Points, in no order, along strands that fork, close into loops and pass close to each other.
(in the rows, 128 means zero)
Two points are linked if the straight distance between their rows is under 91.7.
j_40: [117 109 123 135  81 172  92 141 125 148 101 151 117 149 108 105 134 150
  72 114 159 133 131 123  99  98 117 115 137 139 143 132 165]
j_246: [139 176 132 124 109 114 106 160 140 204 125 157  96 113 118 117 144 107
  55 124 123  67  87 102 112  85 176 147  80 100 145  77 120]
j_350: [ 82 103 128 157 109 125  72 137 118 116 115 120  96 147  90 116 121 132
  99 100 172 142 130 134 102 141  97 107 190 132 150 167 169]
j_142: [170 132 143 106 181 118 153 120 130  88 128 118 121 124 142 174  95  95
 179 118  87 137 105 119 142 189 147  98 141 129 155  93  87]
j_728: [123 117 108 126 107  91  80 124 144 162 101 145 128 105 102  79 151 131
  64  70 142  66 129 131 117  77 132 113 127  85 122 155 154]
j_144: [ 99  80 132 163 119 120  55 139 131 115 123 120  96 125 115 111 102 101
 129 103 158 117 123 124  95 139 126 120 197  81 155 111 143]
j_379: [131  99 122 143  91 175 139 136 122 122 118 141 116 128 130 133 111 100
 121 136 120 162 136 121 133 150 138  93 151 143 136 106 123]
j_638: [137 171  83 134 147 144 196 177 120  85 186 106 126 101 203 131  94 139
 150 148 136 174 104 142 171 204 141 157 159 151  67 150 104]
j_969: [154 147 110 106 139 151 156 114 144 109 123 104 163 122 169 115 140 115
 153 145  69 146 127 141 140 144 147 115 124 121 143  84 120]
j_508: [147 120 157 157 110  82 142 110 126 134 180 134  95 154  90 207 123 120
 151 151 170 150 125 106 145 177 109 143 106 181 124 153  82]
j_996: [ 95 129 136 136  81 117 177 130 120 129 185 134 116 126 106 206 142 119
 146 195 178 148 127 111 168 182 102 142 103 206  81 185 129]
j_916: [176 190 126  90 189  99 172 128 162  84 151  92 184 123 208 125 154 133
 171 126  65 108 118 148 146 138 172 183  78 112 130 106  99]
j_897: [139 184 132 128 118 110 132 150 131 199 130 144 109 114 121 127 151 106
  62 137  99  78  97 113 113  81 183 154  64 111 140  80  94]
j_914: [170 165 138 173 114 140 187 178  94 177 169 139 139 135 128 122 151 143
 115 151 109 165 126 131 119 102 159 174 119 144 129  89  63]
j_785: [107  98 117 120  92 224 150 138  88  98  92 138 136 127 119 104 118 144
 107 124 136 178 150 134 116 101 123 111 134 162 115 143 168]
j_342: [131 146 126 115 128 126 115  93 133 126 123 134 132 160 127 129 121 139
 118 148 113 167 145 148 129 128 112  98 100 140 138 132 133]
j_26: [141 172  73 120 156 103 205 168 115  87 196 109 123  87 189 163  89 140
 145 147 133 154  92 139 171 211 154 163 160 151  63 151  88]
j_229: [135 111 103  97 115 152 156 106 152 136  90 110 179 106 151  94 164 106
 136 138  71  89 148 130 145 101 160 115 118 105 130  90 147]
j_11: [170 167 107 141 135 132 190 153 114  99 188 118 139 116 173 137 118 128
 160 142 109 182 120 143 157 177 148 148 147 148 104 115  77]
j_396: [135 183 135  91 163  82 146  88 145 112 161 131 157 138 178 112 132 161
 157 154 111 162 151 157 157 109 125 149  33 116  93 146 129]
j_193: [139 147 117 165 102 132 204 167 102 127 225 124 124 128 152 148 138 165
 174 171 171 182 138 136 171 167 110 183 120 172  74 172 106]
j_278: [187 128 147 175 112  85 126 143 107 161 177 156  99 158  75 182 141 127
 120 127 158 132 121  96 124 137 141 161 124 164 139 111  52]
j_124: [101  91 106 137 125  68  53 111 128 125 115 106 136  85 125  76 141 127
 128  60 141  51 131 149  82  92 119 149 169  59 134 130 156]
j_751: [136 160 132 121  96 127  83 158 149 196 122 170 103 117 119 100 136 130
  55 117 151  73  87 106 110  84 158 138 103  93 151 100 154]
j_59: [ 66  97 115 154 121  90  53 127 106 102 125  89 105  92 111  94 111 130
 136  77 164 118 121 148  71 128 108 147 216  91 154 134 163]
j_819: [ 90 100 104  76 168 155 168 123 128 108  85  90 131  78 120 115  96 140
 160 128  96 136 121 107 150 184 116  66 206 137 128 133 161]
j_898: [118 161 109 116 105 136 141 117 138 158 104 150 157 116 128  94 153 135
  75 148 113 132 151 148 144  60 142 120  73 116  93 156 137]
j_517: [120 148 111  72 173  89 125  65 128  94 108 139 151 132 126 122 136 141
 129 111  93 135 158 165 146 124 112  89  92 129 107 172 156]
j_755: [102  72 107 133 115 107  74 117 131 147 108 118 132 104 121  67 142 124
 111  71 130  52 141 136  89  97 119 132 168  78 133 110 166]
j_805: [178 148 154 173 108 104 117 140 124 190 169 153  99 155  85 164 146 147
 107 141 168 134 106  89 114 125 127 167 111 165 150 103  65]
j_858: [ 84 151 132 109 105 141 175 142 107 107 164 129 112 121 123 166 118 129
 154 203 178 190 134 115 191 179 106 129 126 194  69 197 145]
j_723: [138  75 132 165  99 130  73 186 123 133 147 154  77 117 133 132 122  72
 136 108 169  95 126  87 105 145 142 140 179  79 141  68  98]
j_128: [104 115 126 147  54 118 174 150 113 134 182 153 119 136 102 219 139 108
 115 175 166 118 120 118 150 172 121 150 114 206  96 171 127]
j_637: [ 94  61 141 142 184 111 125 135 135 109 100 102 100  93 124 158  75  66
 204 137 122  71 118  92 131 170 131 108 212  83 137  99 117]
j_403: [150 134 165 146 126  97 141  94 128 141 176 125 101 158 104 182 132 149
 165 159 163 179 136 109 139 159 100 149  83 173 133 137  86]
j_332: [ 83  91 125 118 196  96 106  90 121 100  82  92 125 114 111 131 104 126
 153  84  97  92 126 159 101 150  95  94 174  92 157 146 160]
j_159: [128 109 142 172  58 132 117 150 145 149 168 164 105 146  99 194 142 116
 102 149 200 124 112  82 134 153 110 146 136 195 119 161 113]
j_140: [142  98 130 146  93 164 113 142 131 145 111 147 113 140 128 118 130 105
 105 124 123 136 129 114 110 127 140 110 136 119 151  80 115]
j_538: [119 122 133 130 130 133 111 106 131 117 118 130 112 155 113 137 109 123
 120 135 123 167 137 137 132 154 110  85 136 139 146 134 135]
j_127: [120 118 114 123  82 176 110 138 124 162  91 156 131 130 115  94 141 151
  58 118 142 123 131 128 103  72 131 122 109 131 129 124 162]
j_3: [126 106 121 161  48 133 157 158 118 137 172 169 111 138 106 209 136 104
 106 157 172 124 121 109 142 157 129 149 126 196 108 159 111]
j_371: [137 134 131 116 136  79  91  94 158 141 100 142 142 137 110 116 137 116
  83  97 118  89 136 137 132  88 139 106  81  92 123 151 127]
j_15: [107 123 110 117 100 198 143 130 100 110 105 134 138 133 122 107 124 144
 110 140 123 185 152 148 129 116 116 102 135 162 117 147 162]
j_273: [ 65  99 121 159 115 107  65 138 104 107 119 100  94 118  98 104 115 132
 114  82 169 130 126 144  85 138  97 124 212 110 151 157 170]
j_423: [125 163 123 122  98 121 101 134 154 192 107 163 118 108 111  99 141 126
  44 120 145  82 104 114 130  67 159 128  87 105 123 128 148]
j_509: [179 146 122  74 192 134 159 108 157  85 108  93 153 116 167 150 131 114
 197 132  70 105 103 124 147 167 156 133 130 121 165  74 123]
j_190: [119 185 126 116 140 104 163 117 156 143 129 137 171 101 154  87 151 129
 106 155 103 140 158 136 174  71 153 129  56 101  72 181 116]
j_478: [116 134  99 111 104 149 147 116 130 144  84 144 166  97 122  83 164 131
  77 119 102 115 159 142 144  65 143 110  94 119  89 157 145]
j_762: [123 132 100  80 167  95 132  71 134  95  92 132 162 112 121 112 152 129
 123  97  80 112 160 160 150 121 118  86 108 118 113 169 153]
j_294: [139 132 106 130 105 207 185 156 117  98 132 118 150 103 181 113 111 118
 151 146 108 185 126 137 148 152 147 123 151 143 106 111 130]
j_256: [ 64  85 135 114 160 102 159 149 132 107  90 108 106  83 104 155  63  98
 147 128 122 121 111 106 155 185 123  63 203  99 119 158 134]
j_862: [146 177 148 109 178  76 163 111 127 114 200 109 131 145 191 115 136 193
 193 139 130 175 139 158 145 137 118 189  36 118 104 119 116]
j_375: [142 160 142 123 116  98 103  98 152 167 127 145 127 159 116 131 136 142
  88 149 130 125 131 136 120  91 120 126  57 126 133 131 121]
j_932: [140 129 113 108 122 141 140 107 148 127 105 122 166 125 150 110 147 112
 124 138  72 120 140 142 135 113 148 105 105 110 139  94 129]
j_682: [176 180 108  93 171 123 170 127 159  86 137  87 178 119 197 123 158 126
 171 137  61 118 110 144 147 147 164 164 107 111 141  86 110]
j_931: [143  89 134 150  93 157  90 161 132 155 119 153  97 137 127 110 131 102
 104 115 143 113 124 100  98 124 144 121 147 101 156  66 113]
j_259: [118  87 137 140 157  93  50 109 142 112 100 105 130 131 129 111 121 101
 152  91 119  58 122 136  90 109 133 135 155  51 153  92 139]
j_311: [118 114 154 151 139 106  90 113 137 112 123 127  92 165 106 157  90 105
 127 123 144 148 122 130 126 165 109  97 150 125 154 144 123]
j_987: [137 160 125  98 139  96 132  85 149 124 119 138 162 135 142 116 140 131
 111 138  94 134 152 151 147  93 135 111  59 112 108 146 126]
j_82: [131 102 132 128 146  88  66 103 151 125  97 123 137 136 121 112 129 109
 117  84 111  65 125 145 104 101 132 115 121  62 148 119 138]
j_172: [123  82 117 116 158  89  98  82 152 119  81 114 151 116 116 108 145 102
 136  82  92  48 144 142 126 108 131 112 135  77 139 127 148]
j_23: [133 130  98 107 119 206 173 135 128  98 114 106 160 103 176  99 120 126
 155 146  94 170 130 137 147 150 143 112 154 137 117 101 146]
j_540: [161 169 146 188 120 135 187 163 100 204 186 139 130 137 104 133 156 173
 121 167 142 161 122 123 120  98 136 197 109 161 124 110  70]
j_134: [155 191 142 129 145  93 171 151 115 175 151 115 150 123 139 129 160 120
 104 143  65 104 118 132 119  84 184 163  62 109 133  85  64]
j_875: [131 131 123 124 123  74  78 109 156 154 100 145 131 123  99  98 142 122
  67  83 137  78 126 131 126  79 138 109 101  85 120 159 139]
j_592: [104 140 136 125  99 221 142 150  93 116 123 146 140 158 120 118 135 168
 125 174 166 196 153 135 133  81  95 148 109 189  97 180 158]
j_881: [114  77  93 115 122 114 142  94 134 141  74 119 157  79 111  72 177 112
 114  70  99  47 170 129 142 100 122 112 139 114 106 145 146]
j_733: [110 120 154 136 161  84  58  95 135 102 109 115 113 167 111 143  96 127
 126  91 135 119 127 160  96 132 103 109 137  96 158 152 151]
j_220: [189 142 151 164 130  85 147 128 100 151 177 142 112 156  85 175 137 133
 135 134 137 153 131 115 127 134 146 158 111 160 135 102  45]
j_605: [110 139 118 120  98 175 120 120 111 132 113 142 137 152 117 112 139 156
  98 154 136 177 156 148 126 101 106 111 113 164 116 153 158]
j_192: [120  84 100  95 112 207 170 111 120 119  86 107 169 101 148  82 134 128
 152 127  87 122 151 132 130 120 140 113 155 140 118  90 178]
j_466: [158 116 150 171  99  83 129 124 125 149 185 147  96 154  83 206 139 118
 133 142 172 132 120  98 136 163 118 153 117 178 125 143  76]
j_241: [118 100 130 135  77 175  81 160 126 152 108 161 111 142 107 100 128 157
  71  98 186 123 119 107  91  94 119 128 155 128 153 134 177]
j_398: [135 196 131 121 134 102 170 134 149 150 155 127 166 121 175 100 147 138
 118 160  86 133 139 151 152  86 148 146  46 102  96 142 105]
j_233: [105  91 158 169 160  95  70 135 127  86 113 111  88 123 119 168  74  73
 164 106 150 110 105 125 108 158 134 123 183  71 154 118 109]
j_889: [126 148 117 120  97 111  72 126 143 176 111 158 123 138  98 102 150 159
  56 107 167  95 119 128 112  75 116 121 112 123 129 162 169]
j_452: [165 172 153 157 108 114 107 148 133 209 155 158  95 151  96 147 148 155
  86 142 163 118  87  90 105 110 129 171 100 154 159  90  89]
j_67: [161 165 100 100 162 151 166 122 152  88 136  94 163 112 190 118 130 129
 169 147  76 154 110 141 148 167 146 132 137 125 135  91 119]
j_495: [119 170  99 114 133 191 162 151 118  87 150 112 145 122 186  98 108 151
 150 163 120 203 132 153 157 158 122 128 139 148  90 146 146]
j_306: [ 70  86 120 139 181  85  80  90 116 101  91  79 120  97 117 119 103 121
 159  78 115  77 123 160  79 132 100 130 192  81 152 132 156]
j_554: [155 116 149 142 141 115 103 120 130 117 121 132 109 157 125 153 111  94
 138 117 106 129 121 125 117 152 131 101 126 114 162  88  92]
j_271: [ 83  69 127 125  89 211 136 154  72  83  86 136 101 131  82 112 120 143
  91  85 181 153 138 115 107 104 101 119 160 181 123 172 180]
j_250: [ 81  86 113 145 141  83  53 106 115 106 115  87 119  96 119  96 117 123
 144  72 138  83 126 154  72 117 112 147 199  76 148 119 158]
j_865: [167 193 149  99 170  79 178 128 146 118 157 105 180 126 187 129 151 131
 150 129  62 108 126 146 143 107 179 172  50 105 122 115  78]
j_262: [154 164 151 154 115 115 131 113 134 181 160 132 116 159 109 150 149 164
 122 167 150 160 127 117 118 113 107 158  71 162 138 113  90]
j_359: [115  68 104 101 129 168 150  96 136 136  83 107 157 112 134  86 140 115
 157 124  85  82 156 123 129 129 131 111 166 128 136  76 173]
j_77: [148 157  87 140 140 192 194 185 127  82 165  96 139 102 218 106 106 133
 152 138 126 168 104 145 162 187 142 155 167 140  76 133 118]
j_727: [140 139 121 116 108 131 128 120 149 156 103 137 151 127 138 109 151 112
  90 136  89 108 134 135 126  91 156 113  82 104 131  99 120]
j_225: [123 112 102 108 103 157 154 114 143 146  84 128 177  96 136  83 165 116
  99 125  86  95 155 133 141  78 159 116 105 107 104 117 149]
j_74: [150 100 146 148 137 118  81 133 133 123 116 128 104 152 127 139 117  86
 136 110 115 104 119 120 105 141 133 110 137  90 166  76  98]
j_837: [127  85 150 148 173 108  56 122 134 101 102 103 117 133 138 131 115  82
 181 106 120  59 122 120  89 125 136 141 159  55 159  66 120]
j_636: [106 148 125 117  99 177 109 118 114 150 115 147 133 161 105 118 158 178
  92 163 166 163 154 136 121  77  91 133 100 185 109 170 162]
j_692: [ 87  71 139 106 211 110 152 123 145 119  79  81 123  85 110 141  70 119
 210 135 101  77 116  93 132 170 113 102 225  98 153 123 147]
j_929: [125 116  88  86 129 196 172 113 134 106  98  96 171  97 162  89 135 134
 158 138  83 139 139 139 147 140 139 113 158 134 123  96 170]
j_717: [120 152 117 123  90 168 129 130 129 167  99 157 145 128 124 100 146 150
  64 146 132 134 139 141 119  59 134 129  82 133 112 139 151]
j_413: [141  94 158 153 165 111  65 133 130 104 110 115 107 145 134 143 111  80
 165  99 117  78 117 119  97 141 135 124 145  64 166  69 100]
j_18: [110 139 137 131  93 180  93 128 132 160 116 150 127 165  98 127 154 176
  84 155 187 149 136 110 111  88  89 134 118 187 121 165 164]
j_748: [ 97 118 168 159 155  83  65 113 134  98 119 113  92 162 101 161  79 111
 133 110 162 142 117 139 108 157 104 114 163 111 156 166 140]
j_712: [116 177 118 116 123 116 148 111 143 156 116 151 154 110 128  90 156 141
  88 157 123 138 160 144 161  59 138 126  60 119  74 181 126]
j_471: [156 165 153 177 116 126 167 136 117 201 181 131 123 141 101 146 162 179
 131 173 155 161 123 113 122 107 115 189  86 165 130 114  72]
j_57: [145  89 138 149 100 146  73 186 127 159 137 156  86 122 134 105 135  95
 116 105 162  92 120  83  93 125 145 141 162  75 154  52 107]
j_780: [113  99 152 177 125  89  59 146 133  96 136 126  82 135 113 167  84  79
 137 111 169 122 105 118 113 159 127 128 178  87 154 134 113]
j_170: [150 143 127 135 102 157 146 148 127 161 121 137 138 130 145 112 147 118
 101 145  91 138 124 129 112 104 154 130  99 121 145  73  98]
j_424: [ 59  85 124 100 166 124 168 146 115 111  79  95 112  77  99 126  81 129
 146 118 115 128 122 108 150 184 107  58 217 121 118 159 148]
j_813: [ 97  82 134  98 197 122 147 118 144 108  82  89 121  92 117 139  78 116
 185 123  95 105 114 104 140 178 117  76 206 103 152 124 145]
j_776: [107  90 125 126  74 177  84 169 109 140 109 156 111 128 106  80 132 175
  73  70 198 108 117 108  79  83 108 140 165 127 155 146 194]
j_61: [114 145 128  78 185 106 123  76 126  94 111 127 136 145 126 134 104 142
 141 122  96 156 139 157 136 154 106  79 115 135 135 155 158]
j_125: [150 144 155 161  82 135  64 176 153 184 156 172 103 150 113 139 133 149
  94 126 206 111  82  68 107 122 112 152 155 140 170 129 136]
j_797: [ 90  75 129 124 171 131 127 110 134 112  91  98 116 107 115 129  89 103
 168 119 102 108 124 119 127 169 116  78 200 103 149 112 146]
j_330: [155 133 116 175  75 161 215 187  86 125 198 154 141 122 144 163 127 137
 140 156 149 167 132 142 152 136 139 177 129 173  85 161  98]
j_2: [136 101 138 121 161 123 145 127 135  99 114 120 109 113 130 168  85  82
 172 126 100 126 109 111 145 188 137  78 169 114 146 108 105]
j_510: [130 123 148 121 156  92  80  85 143 115 107 130 123 171 117 139 105 125
 120 106 118 121 132 155 109 129 114 100 102 108 152 138 137]
j_487: [136  96 124 105 169  85 120  76 162 107  74 119 166 109 115 116 149  99
 142  80  84  52 149 137 150 107 143 107 114  84 131 147 141]
j_658: [126 155 158  80 186 100 125  74 132  97 133 130 125 158 140 154  86 146
 164 133 117 178 139 144 137 164 110 105  84 147 133 142 138]
j_397: [193 166 157 132 163  95 160 136 100 133 156 121 144 153 122 148 145 129
 146 120  82 140 128 132 115 122 169 152  98 131 146  68  44]
j_214: [ 93 126 124 121 144  87  73  96 112 115 112 118 105 164  93 124 135 148
 100  96 144 125 144 163 102 129  78  97 144 131 139 184 169]
j_706: [177 182 156 123 163  87 162 140 103 150 154 113 151 144 126 138 155 129
 128 127  66 117 125 134 113 100 182 161  72 119 142  70  51]
j_828: [118  98 111 120 118 135  97 106 137 134  97 129 135 136 120 101 138 121
 101 109 106 109 141 142 111 114 125  92 135 104 141 109 151]
j_611: [ 89 141 139 124  98 193 166 154  97 100 158 135 124 135 130 149 127 140
 158 198 184 200 142 121 173 143 100 147 124 203  68 204 152]
j_691: [183 132 146 141 146 108 140 132 109 115 143 134 117 148 122 164 124  97
 149 116  97 140 123 123 128 155 151 116 123 134 151  78  56]
j_747: [167 138 118 174  83 175 215 196  89 119 188 146 142 121 163 138 123 130
 141 141 130 176 131 144 147 133 148 168 139 154  91 138  89]
j_179: [137 176 118  90 153  99 141  86 149 106 134 132 172 130 164 109 139 140
 135 144  88 149 150 157 155 109 136 120  63 115 101 145 130]
j_613: [147  96 119  82 175 125 145  88 161 111  84  94 153 123 138 125 136 104
 198 132  72  59 133 122 147 140 139 116 147 104 167  77 158]
j_579: [164 167 149 144 108 112  88 157 135 197 142 158  95 151 107 132 139 136
  77 130 148 106  91  97 101 108 139 152  99 125 166  81  98]
j_389: [121 106 146 172 112  97  34 151 138 110 141 126  94 138 119 135 101 102
 130 105 175 124 105 117  97 135 127 137 183  78 169 122 127]
j_53: [ 88  67 129 149 150 124  93 117 128 112 103 106 106 114 113 119  95  95
 151 110 125 108 127 127 109 156 120  99 201  91 149 108 145]
j_867: [155 171 156 112 173  87 161 101 118 111 193 111 127 144 168 137 124 184
 195 141 133 192 137 148 140 151 118 180  52 138 118 114 101]
j_745: [102  80 119 121  88 225 141 146  73  91  83 140 120 133  93 108 121 154
  89  99 167 160 141 121 101  82 107 125 134 174 125 155 177]
j_985: [122 155 121 148 104 150 188 159 106 114 203 126 119 128 155 148 126 151
 176 187 170 195 138 130 177 172 105 162 117 182  74 177 119]
j_163: [157 172 154 108 156  93 149  91 128 115 171 125 131 153 157 143 117 162
 174 147 117 184 139 151 137 144 119 152  52 141 127 117 102]
j_349: [132 169 130 126 108 104 108 112 155 181 114 154 130 130 115 115 140 130
  62 140 129 108 123 129 128  75 144 125  62 114 121 134 126]
j_425: [154 131 102  70 180 143 159  92 167  93  97  89 161 107 158 126 129 123
 189 141  71 103 113 124 153 160 144 116 146 118 158  88 155]
j_964: [ 91 127 146 127 100 221 146 150  92 102 130 143 132 153 108 142 139 153
 136 182 187 196 147 116 145 102  92 148 124 211  83 200 158]
j_685: [133  65 125 164  98 134 102 166 121 127 135 152  81 120 125 149 115  62
 134 115 148 103 128  99 122 158 144 116 175 102 136  83  99]
j_905: [137 126 159 165  67 160  89 175 157 171 157 178 115 143 113 164 142 150
  92 129 226 112  86  50 116 126 108 156 156 178 141 153 136]
j_961: [145 132 123 178  79 152 208 171  99 141 211 145 137 127 130 171 146 155
 155 173 167 167 136 130 154 140 117 187 117 187  78 173 100]
j_842: [143 145 149 110 145 101 109  83 141 121 126 135 129 168 128 142 114 134
 127 135 111 152 139 149 124 129 117 107  79 129 145 126 120]
j_700: [162 157 133 158 104 164 177 175 105 167 143 138 143 125 148 113 152 128
 107 148  94 156 125 128 110  98 163 156 108 131 137  76  77]
j_840: [164 164  88 120 147  98 202 152 106  89 193 120 130  95 162 175  98 122
 158 139 114 159 102 139 169 197 161 149 156 152  86 132  78]
j_175: [150 158 142 133  93 132  78 174 139 198 135 170  93 133 118 113 137 134
  67 120 161  93  83  95  99 100 145 147 118 105 170  83 133]
j_185: [113  81  98 115 112 132 113 104 133 146  84 127 148 109 117  79 157 122
  96  89 104  74 153 140 117  97 129 103 134 104 123 118 160]
j_775: [ 99 137 129  95 163  95  99  75 114 109 112 128 115 163 103 131 125 148
 118 120 123 149 153 160 123 136  87  85 119 144 130 173 163]
j_781: [121  76 105  94 155 137 139  86 146 127  85  98 152 114 128 103 136 113
 175 123  76  68 144 129 137 137 126 104 168 112 153  87 169]
j_292: [151 169 151  89 177 100 141  84 134  98 154 125 134 149 160 146  99 152
 172 138 107 178 133 149 136 160 123 133  67 145 128 119 116]
j_329: [130 105  99  97 168  91 145  72 145 102  76 120 166  89 113 102 167 112
 135  74  82  70 164 139 161 118 123  98 121 109 118 167 143]
j_429: [128 118  92  82 155 162 157  96 146 104  96  97 161 101 147 107 128 130
 164 136  75 126 128 134 148 157 132  93 161 128 139 104 167]
j_674: [ 99  69 142 158 164 100 104 146 125  97 113 115  87 101 127 175  75  53
 181 125 135  83 111 106 126 170 137 110 195  76 135 100 104]
j_63: [115 133 111 126  91 102  58 143 130 160 119 148 123 132 102  90 150 165
  69  80 173  89 119 139  95  82 103 123 147 109 141 168 182]
j_693: [100 148 123 108 104 205 131 137  88 132 109 152 145 152 115 106 158 183
 103 163 159 164 154 151 122  51  93 150  95 180  91 187 170]
j_768: [111  97 123 111 170 112 106  86 135 106  91 113 134 134 117 124 113 117
 141 101  89 105 132 150 118 144 113  82 150 100 154 124 154]
j_705: [138 111 147 173  59 153 101 169 148 156 156 174 105 148 107 175 138 127
  92 135 210 124 103  69 122 137 117 151 148 180 134 152 123]
j_49: [105  94 114 124 140 116  92  96 130 118  97 117 127 136 110 107 128 125
 117  95 105 106 142 154 106 129 109  87 152 103 149 127 158]
j_900: [190 152 135  87 198 129 165 121 141  81 126 102 141 114 162 166 115 109
 196 119  77 125  97 119 142 185 158 129 140 132 156  78  92]
j_515: [ 95  91 136 119 159 109 151 141 137 102 102 116 103  97 118 172  67  84
 160 131 115 122 105 108 153 189 134  70 187 103 134 138 120]
j_215: [144 173  96 128 146 178 174 161 135  89 160 100 151 115 210  96 118 142
 155 149 106 181 114 150 153 173 134 144 149 136  95 120 122]
j_228: [103 130 151 132  93 175  72 142 142 155 127 147 124 163  92 133 162 181
  88 132 220 130 114  82 103  99  80 138 153 199 124 178 177]
j_477: [ 89 106 145 130  88 215 138 152  92  91 110 146 123 150  83 148 132 137
 104 146 196 174 139 107 138 107 100 134 141 216  97 204 168]
j_242: [104 120 112 126  80 133  68 169 107 147 123 148 117 120 108  80 153 180
  79  62 193  92 116 131  77  81  94 137 171 122 151 172 199]
j_864: [158 148 108 153 100 180 197 177 109 106 169 127 143 112 178 125 119 125
 147 145 116 185 126 144 151 158 145 146 144 148  99 124  98]
j_355: [ 67  57 139 135 198 103 132 121 131 121  86  84 115  77 112 135  65  96
 204 137 119  74 123  95 122 160 117 119 240  93 137 113 137]
j_845: [154 151 167 127 145  95 133  83 129 137 163 127 116 170 124 163 121 157
 160 149 140 178 141 133 129 142 105 143  58 154 140 122  96]
j_651: [155 191 130 114 145 104 177 142 142 137 157 107 176 126 187 107 157 130
 133 147  60 123 129 148 140 104 164 157  66 102 121 109  87]
j_773: [ 83  85 137 134  84 205 127 160  89  86  96 145 107 143  73 137 125 133
  87 110 198 158 133 103 123 114 102 127 161 197 114 194 179]
j_234: [109  89 101 127 100 102  84 130 132 159 102 134 132  87 114  61 153 130
  86  59 142  49 137 132 102  82 127 127 148  78 118 138 161]
j_6: [149 168 146 136 113 107 113 110 145 185 142 142 119 160 115 138 139 154
  96 157 136 134 123 125 117  99 116 145  57 139 141 114 104]
j_35: [ 99 131 141 140  94 140 166 125 121 128 184 128 115 128 116 183 147 137
 164 199 187 178 139 104 170 168  94 145 107 200  83 184 124]
j_19: [186 155 154 145 140  99 146 128 107 143 160 133 125 157 114 153 136 129
 135 131 105 156 127 129 120 130 149 145  98 144 147  81  52]
j_42: [ 97 117 125 137 124 114  74 110 122 121 113 124 103 160  94 120 127 139
  97 107 147 142 140 148 105 134  92  96 157 130 147 162 162]
j_491: [135 181 131 126 125 108 160 146 138 185 127 124 139 104 142 124 157  97
  81 150  75  88 114 121 130  75 189 149  56 103 126  99  85]
j_500: [127  81 121 156  88 147 133 151 122 119 128 152  93 121 122 158 106  73
 124 128 136 134 127 111 139 166 143  98 165 132 132 108 109]
j_10: [141 140 132 102 146  85 115  82 158 125 101 140 157 134 124 122 139 114
 103 111  98 106 148 143 143  94 141 103  68  99 118 147 122]
j_463: [125 168 114 137 114 175 172 161 109  99 175 123 127 131 176 120 109 150
 161 174 146 209 138 139 167 165 113 142 129 165  81 165 129]
j_725: [134 181 135  93 174  79 148 103 134 107 182 121 138 141 196 106 135 180
 185 153 127 171 148 158 154 125 113 172  30 113  89 139 136]

A fork is a point with three links, a tip a point with one. Leave the first point through the second and follow the links. Name the first fork or tip that comes.
j_768, j_49 => j_881
j_898, j_712 => j_932
j_371, j_875 => j_250
j_242, j_776 => j_898
j_256, j_515 => j_425
j_491, j_134 => j_19
j_215, j_495 => j_864

How many points has the smallest loop of links through each point below? Write 0 if it is on no loop.
j_864 => 14
j_579 => 14
j_780 => 11
j_379 => 7
j_748 => 7

Name the points in between on the shortest way along the links from the first point to the second, in order.
j_371, j_725 => j_10 > j_987 > j_179 > j_396
j_142, j_26 => j_900 > j_509 > j_425 > j_429 > j_929 > j_23 > j_294 > j_864 > j_11 > j_840
j_996, j_745 => j_35 > j_858 > j_611 > j_964 > j_477 > j_773 > j_271
j_813, j_780 => j_797 > j_53 > j_144 > j_389
j_349, j_508 => j_423 > j_751 > j_175 > j_579 > j_452 > j_805 > j_278 > j_466
j_706, j_259 => j_397 > j_19 > j_691 > j_554 > j_74 > j_413 > j_837
